Points, in no order, along strands that fork, close into loops and pass close to each other.
Two points are linked if the straight distance between their rows is under 54.9.
miv: [-12   0   4  16 -40  10  -2   6  33  -2  12   4  -5  11  -5  19  -9 -12
   5   6]
vuz: [  5   8 -53 -59   1   0  -6   7  -9 -13  -5  29  51  15  -3 -34   2  -9
  -6  39]
pasu: [-40  -4  15  28 -11 -16   2  10  18 -13 -40  26  70   7  -3  33  -5 -18
  35  36]
kores: [ 24 -30 -22  36 -15   5  48   6  28  -6  18  -6 -35  -3 -39 -36   3  -4
 -41 -21]
Ridub: [-11  -1   7  28 -51  -1  -6  28  70 -18  37   1 -21  30   6  47 -11  -6
  -3  -1]
Gubo: [ 24   3   3  20  12   0  17   7  12 -35  -6  11   7  -4  -4 -15  30  15
  -6  25]
ses: [ 23  11 -56 -67  15  32 -18 -16 -39   7  21   5  -3   6  12 -27  -4 -17
  -1  -2]
Bidu: [-19  11  10  -7   3  10 -15  -5 -12  16  -1   7   1   3   6  13  -5 -15
  17  -6]
lan: [-46 -10  21  28  11 -37   6 -23 -16  33 -31 -17  15  -3   2  16 -32   1
  17 -38]
kega: [  0  16 -21 -21 -26  24 -10   9  12  -9  16   9  -3  22  -7  -9  -6  -2
  -1  13]
kav: [ 27   1 -21  -4  19  11  32  -9 -20 -18 -23  23  21  -5 -18 -40  21   0
 -14  29]
kifiv: [ 14  -3  41  51  34 -29   6  13  11 -39 -31   7  19 -23  14  30  52  24
  18  27]
fazi: [-15 -19  14  32 -16 -15  16 -14   7  18 -18  -1   1 -13 -21   5 -10 -12
  -2 -10]
pona: [-34  -8   8  15 -43   2  -6  -6  27  21   6   6   1   7  -7  24 -28 -21
  20  -3]
gosel: [-26 -20  -3  19  -3 -22  33 -31 -17  30 -34  10  29 -13 -26 -15 -25 -23
   3  -4]
ziru: [ 29  16 -38 -53 -19  26 -13  15  19 -20  55  -5 -18  33  -1 -37  -2  28
 -13  11]
rin: [ 62   3 -12 -10  30  16  12  15  -8 -24  34 -20 -52 -15   9 -43  35  45
 -22  -5]
Molen: [ 25  18   1 -43   8  12 -42  23  -2  -8  27 -12 -31  -1  43  26   9  30
  17   4]
vobap: [ 43   5  -6  -4  17   6   2  15  12 -32  25  -5 -24  -3  12 -19  26  36
 -11  17]
piri: [-14  -5 -20 -13 -23  16  15 -20 -12  32   4   6  -6   3 -22 -21 -29 -26
  -8 -11]
futo: [-24  16  31   5   3   0 -36  11   8   2   5   5   3   6  23  43   3   1
  41  -2]
ziruz: [ -4  20 -13 -39  -2  23 -37   4  -9   4  23   7 -17  13  19  14  -3  -3
  20  -5]
kon: [-39   7  10  17 -38 -30 -14  30  64 -35  -4  25  65  24  -1  32   7  -6
   5  48]
leduk: [ 14   6  20  29  10  -4   3  10  15 -25  -5   6  -3  -4   5  10  32  11
   1  13]
mis: [-50  -3 -15 -15  -7  -8  -4 -34 -19  51   4  -8   5  17  19  -3 -50 -34
  15 -41]
Mil: [-21  -9  21  19 -13 -10  -1 -13  -3  27  -7 -15 -16  -5 -13   9 -18  -4
  -4 -30]
gud: [ 25 -25 -11  22 -12  15  28   0   9   4  17 -24 -51  -5 -37 -38  -3   4
 -47 -39]
Famiv: [ 45  14 -32 -46  -2  28  -8  14   8 -20  52 -13 -37  15  10 -35   8  38
 -11   6]
Kar: [ 27  -3  33  35  35 -35  -2  23  23 -53 -18   3  18 -23  29  31  44  41
  11  43]
tol: [ 15   9  16   4   7  14  -9   3  -6   0   7  -6 -34  -5   0  -1  22  13
  -8 -16]
Buga: [  6 -21 -14  18 -26   9  30 -12  11  15   0  -2 -15  -5 -35 -27  -8 -10
 -25 -10]
bime: [ 10 -18  38  37   8 -10   3  -9  -5  -6  -6 -41 -53 -12 -20  12  -7  21
 -34 -52]
negi: [ 25   0 -38 -51  36   5 -11  -3 -41  -8 -12   7  26 -14  26 -12   8  -8
   7  28]
Sila: [ 59   7 -25 -31  18  26   8  15  -1 -21  52 -21 -52   2   5 -49  24  42
 -18  -2]
nupup: [ 11  -6 -29 -35  39 -20  -4   4 -32 -21 -38  19  66 -15  25  -5  12  -9
  15  47]
guzu: [ 38   5   2 -25  22 -16  -7  29   7 -37   3  -6  23 -12  27  -4  17  42
  -9  49]
tefu: [-15  15  -6 -24 -12  17 -24   4   1  -1   8  15   8  17   9  13  -7  -8
  19   8]
Sutap: [-25   2  56  49  10 -21 -13  10  10   1 -18  -8  15 -13  11  52  16   5
  31  -7]
nal: [-12  -6  12  12  19 -14  19 -23 -37  23 -27 -10   1 -13 -18 -14 -12  -9
 -15 -24]
niz: [  4  -6 -17  -8  14  10  35 -27 -40  25 -22   7   9 -11 -29 -38  -6 -25
 -23  -7]
keko: [ 23  -4 -21  -6  27  15  44 -21 -44  10 -27  13  12 -14 -34 -54  14 -17
 -29   3]
rer: [-42  10  -8 -26  -2   7 -17 -29 -25  47  17 -15 -12  18  24  -5 -42 -32
   7 -44]
Pim: [-53 -10   4  12   0 -33  -1 -31 -12  41 -22 -13   6   8  12   9 -45  -6
  19 -51]
pekuf: [-24   4  17  27 -53  -2 -23  26  65 -13  30   3 -14  28  13  60 -12 -10
  16   3]
Fozi: [ 19   8  25  17   4  11 -17  17  15 -11  24 -16 -50  -2  10  15  30  20
  -7 -22]
nat: [ -8  -2 -28 -15  12  13  27 -29 -37  22 -18  15  25  -2 -21 -32 -16 -39
  -8   4]
nezam: [ -3 -14  49  64  16 -26  14  10  12 -13 -28  -6   7 -20  -7  30  33   4
   0  -2]
movi: [ 40  10   8   4  13   8 -11  21  18 -26  36 -14 -46  -4  20   0  31  36
  -5  -3]
Zemu: [ 16  22 -48 -77 -24  22 -27  19  11  -8  48   2  -5  33   7 -28  -7  19
  -9  14]
baben: [ 41  19  12 -43  20  11 -38  37 -10 -15  26 -27 -29 -11  61  26  12  41
   8  15]
zate: [-29 -11  19  23  21 -33  17 -27 -33  21 -38 -22   5  -8  -9   3 -28  -1
  -2 -40]
Fiz: [  0  -7  30  15  -2  -5  -7 -16 -12  10   0 -41 -59  -4 -16   9 -19  19
 -26 -58]
zifop: [-44  -2   8  21 -38 -18  -5  20  40 -22 -26  27  67  16  -8  31  -8 -19
  21  43]
sev: [-35  11  32  17 -25   0 -33  17  31  -6   7   3   6  16  18  56  -5  -7
  39   3]
sabu: [ 47   6 -11 -14  29  15   6   4 -17 -13  10  -4 -29 -16   6 -30  31  31
 -13   2]
dezat: [ 15  -6 -33 -41  48  -7 -12  -7 -45 -14 -30   7  55 -20  31 -10   8 -19
  15  35]
Metub: [-14  -1   1  21 -37   1   5  11  38 -17   1  12  16  14  -7  17  -5 -12
   5  20]
Sakog: [ 19  -2 -32 -15  31   9  34 -24 -42  -1 -36  28  34 -10 -23 -44  14 -24
 -12  23]
Zis: [-12   5   1  20 -33 -10   1  23  59 -36  15  14  20  26  -5  21   1  -2
  -9  28]
Mur: [ 18   1 -36 -35  27  -7   7  -2 -26 -19 -32  28  48  -5   3 -24  12  -3
   1  43]
Lubi: [-16  11  26   7  10  -9 -26  14   4 -12 -13  11  20  -2  21  41  15   6
  39  15]
Nugup: [-25 -28  -5  32 -25 -18  32 -26  11  19 -32  22  30 -12 -33  -6 -20 -25
   9  10]
dum: [-31   7  33  24 -43   2 -35  22  50   1  26  -7 -16  18  18  66 -11  -7
  29  -8]
Feban: [-11   8  43  30  18 -19 -23  16  10 -19 -21   7  24 -10  23  52  27  13
  43  15]
Telo: [ 13  19 -54 -83 -10  24 -39  14  -8   0  35   3  -1  23  20 -16 -12   3
   2   9]
pumag: [ 38  -1  33  38  34 -27  -2  26  28 -51   8  -5 -12 -20  31  28  46  44
   1  25]
vita: [ 29  -2 -60 -64  29   5  -7   0 -41 -13 -11   7  43 -11  19 -33   3 -14
  -7  35]
Seto: [  5   3 -12 -20 -27  32  -2  -9  -9  34  31 -17 -55   8 -21 -24 -19  -5
 -26 -41]
Takim: [ 37   6  28   7  25 -18 -19  30  15 -41  10 -12 -10 -18  43  29  31  48
   6  29]
gib: [-39 -12  13  24 -13 -15  12 -14   3  23 -26  14  39  -1  -8  17 -24 -24
  28   6]
Sanen: [ 26  -7  20  41  36 -15  30   1  -7 -31 -34  14  15 -24  -8 -11  46  14
  -6  25]
delu: [ 12  14 -35 -41   3  29  -4  -9 -22   7  12  14  -5  11  -3 -24  -1 -11
  -3   3]
tar: [-25  -5  -8  -2  11  -4  20 -29 -32  31 -23   9  28  -2  -9 -16 -23 -35
   3  -4]
Puzeg: [-20   6  38  19  33 -18  -7 -10 -29  16 -20 -15   2 -11   7  17   3   3
  12 -30]
bubi: [ 27   5  -4 -11  21  -6   2   9  -3 -31 -11  13  16 -10  11  -8  22  23
   2  35]
varod: [-35  17  21 -16   5   4 -33 -10 -22  38  24 -27 -37  15  22  18 -29  -4
   7 -58]
kesur: [-47  -8  -4   0  -9 -18   4 -31 -11  46  -8  -2  10   6   2   0 -45 -24
  15 -28]
fugof: [-33  16   2 -28 -14  18 -27 -12 -14  43  32 -14 -35  18  15   7 -36 -19
   6 -45]
pivi: [ 15  13 -66 -83   2  29 -30  -4 -26   2  25   6   5  14  16 -26 -12 -15
  -1   6]
Semef: [ 20   4 -36 -43  14  -4   2   8 -13 -23 -12  21  40   2   4 -25  10   8
  -7  41]
nuzi: [-11   8   9 -17 -11  16 -19 -11 -18  32  25 -28 -55   6  -7  -3 -24   2
 -19 -54]
Puvul: [-36  -6  19  28 -15 -10   4   1  12   3 -27  18  45   2  -5  30 -14 -22
  33  21]
Meb: [  7   7 -25 -10 -36  30   9   6  20  -4  23   4  -9  25 -15 -23  -7  -6
 -12   7]
zonun: [ 17 -18 -13   8 -14  16  29 -11  -5  17   6 -15 -36  -6 -39 -42  -8  -1
 -42 -29]
tata: [ 13 -27 -26  29 -27   6  54 -11  19  -1  -7  12   4  -5 -40 -41  -5 -15
 -28   9]
pigub: [ 12  -1 -31  -9 -28  31  26  -1   8  -1  10   9  -4  14 -26 -37  -8 -10
 -19   9]
rosoz: [-16 -34   2  47 -23 -30  33 -25  19  13 -31  10  17 -18 -38  -3  -6 -15
  -5  -4]
bop: [ 31  11 -20 -22  11  24   5  -3 -16  -3   9   7 -17   0  -4 -29  17  10
  -9   4]
Peza: [  0 -20  47  54  11 -24   4   1   8  -6 -14 -30 -29 -17 -16  27   7  14
 -19 -39]
Kuvi: [ 44  16   8 -40  28   5 -26  36 -15 -23  16 -22 -10 -12  51  15  13  39
   0  30]
lomon: [-33 -17  -7  14 -46  -3   6 -18  24  25  -4  14  10   3 -19  10 -33 -24
  17   1]
dom: [ 36   9   3 -42  26  -7 -18  38  -5 -29   9 -13  18 -11  43   4  12  39
 -10  45]
Vak: [-18   4   4  -2  21  -2   9 -24 -34  26 -17   2  14  -4  -3  -9  -9 -24
   1 -14]
fif: [-11 -20  56  68   9 -36   6   7  18  -5 -21 -21  -4 -19  -9  46  15   9
  -1 -25]
tis: [ 15   8  -2  -8  10  14   1  -3 -14  -3  -5   9 -10  -4  -2 -10  17   3
  -1   4]
Zal: [ 15  -1 -24   4  -9  19  35  -6  -4  -9 -13  17  14   4 -25 -40   4 -12
 -18  21]
Tobe: [  3   3  21  -1  -1  13 -13  -8 -17  18  15 -33 -59  -1 -13  -3 -10  12
 -28 -52]
tosi: [ 14  -6  35  54  29 -21  22   6   7 -29 -32   6  13 -23  -4  12  47  13
  -1  17]
Bubib: [-14  -3  43  33  20 -15   1  -3 -14  11 -25  -9   3 -17  -6  18  10   3
   6 -16]
Bar: [-17   9   5 -12  20   4  -7 -17 -32  28  -2  -4  -5   1   3  -2  -9 -18
   5 -23]
nen: [ -6   0  10  26 -39   7  -3  17  45  -5  25  -4 -23  15  -1  28  -4  -8
  -2  -6]
pageg: [  1  -8  -6   5 -15  11  22 -13  -8  20  -7   2  -9  -5 -25 -22  -9 -15
 -15  -9]
dolop: [-37   7  53  35  15 -19 -20   3   1  17 -15  -9  14  -8  17  49   2   3
  37 -17]
lodir: [-25   6   5  14 -29 -29 -10  33  76 -40  23  24  49  30  -6  24   8   3
 -13  44]
zosi: [-26  10  35  10  36 -14 -24  -4 -21  17 -10  -3  15  -5  25  34   5   0
  35 -16]
nok: [-10 -10 -26 -17 -38  17  14 -24  -2  41  14  -1 -28   4 -30 -27 -36 -18
 -16 -25]
Kerut: [-29   7  29   4   1  -6 -20  -9 -15  29   6 -23 -26   2   9  20 -21  -1
   6 -43]
gifa: [  7  -9 -22 -14 -30  26  14 -15  -6  34  19 -13 -42   4 -32 -34 -23  -7
 -30 -33]
Kemuv: [-41 -25  -5  25 -32 -27  18 -34  17  31 -24  23  28  -4 -27   4 -32 -26
  23   0]
gobe: [ 19 -25 -25  39 -22   4  56   5  34 -11  13   4 -14   4 -37 -36   0 -11
 -31   3]
Lup: [ 12  20   1 -27  -2  24 -35  10   1   0  28  -2 -36   8  18  14   8  15
  13  -9]
Did: [ 16   5 -66 -71  13  10 -13  -2 -30  -7  -1  13  38   5  12 -33  -3 -18
  -5  29]
revez: [  6   3  35  29  20  -7  -4   4   1  -9 -15   0  -6 -16   5  19  33  12
  11   0]

A piece is all that can be reached along the links. How many separate loops has the piece of each point below (a circle has one, a figure eight two, a Y none), and how many tips (points with one link)?
nezam -> loops 2, tips 2
rin -> loops 2, tips 0
Ridub -> loops 4, tips 0
vita -> loops 1, tips 0

A fork is a point with three links, a tip a point with one. Leave the first point through the second and follow the links. Name the first fork or tip that comes.
Famiv; ziru -> bop
sev; dum -> miv
nuzi; Tobe -> tosi
fif; Peza -> gifa
bop; tis -> sabu
Bubib; revez -> tefu
mis; rer -> Nugup
lodir; kon -> Kemuv

How many points has the smallest loop of links through each point below? Write 0 if it is on no loop.
Pim -> 17
nupup -> 8
kon -> 12
bop -> 7
kav -> 14
Buga -> 6
rin -> 11
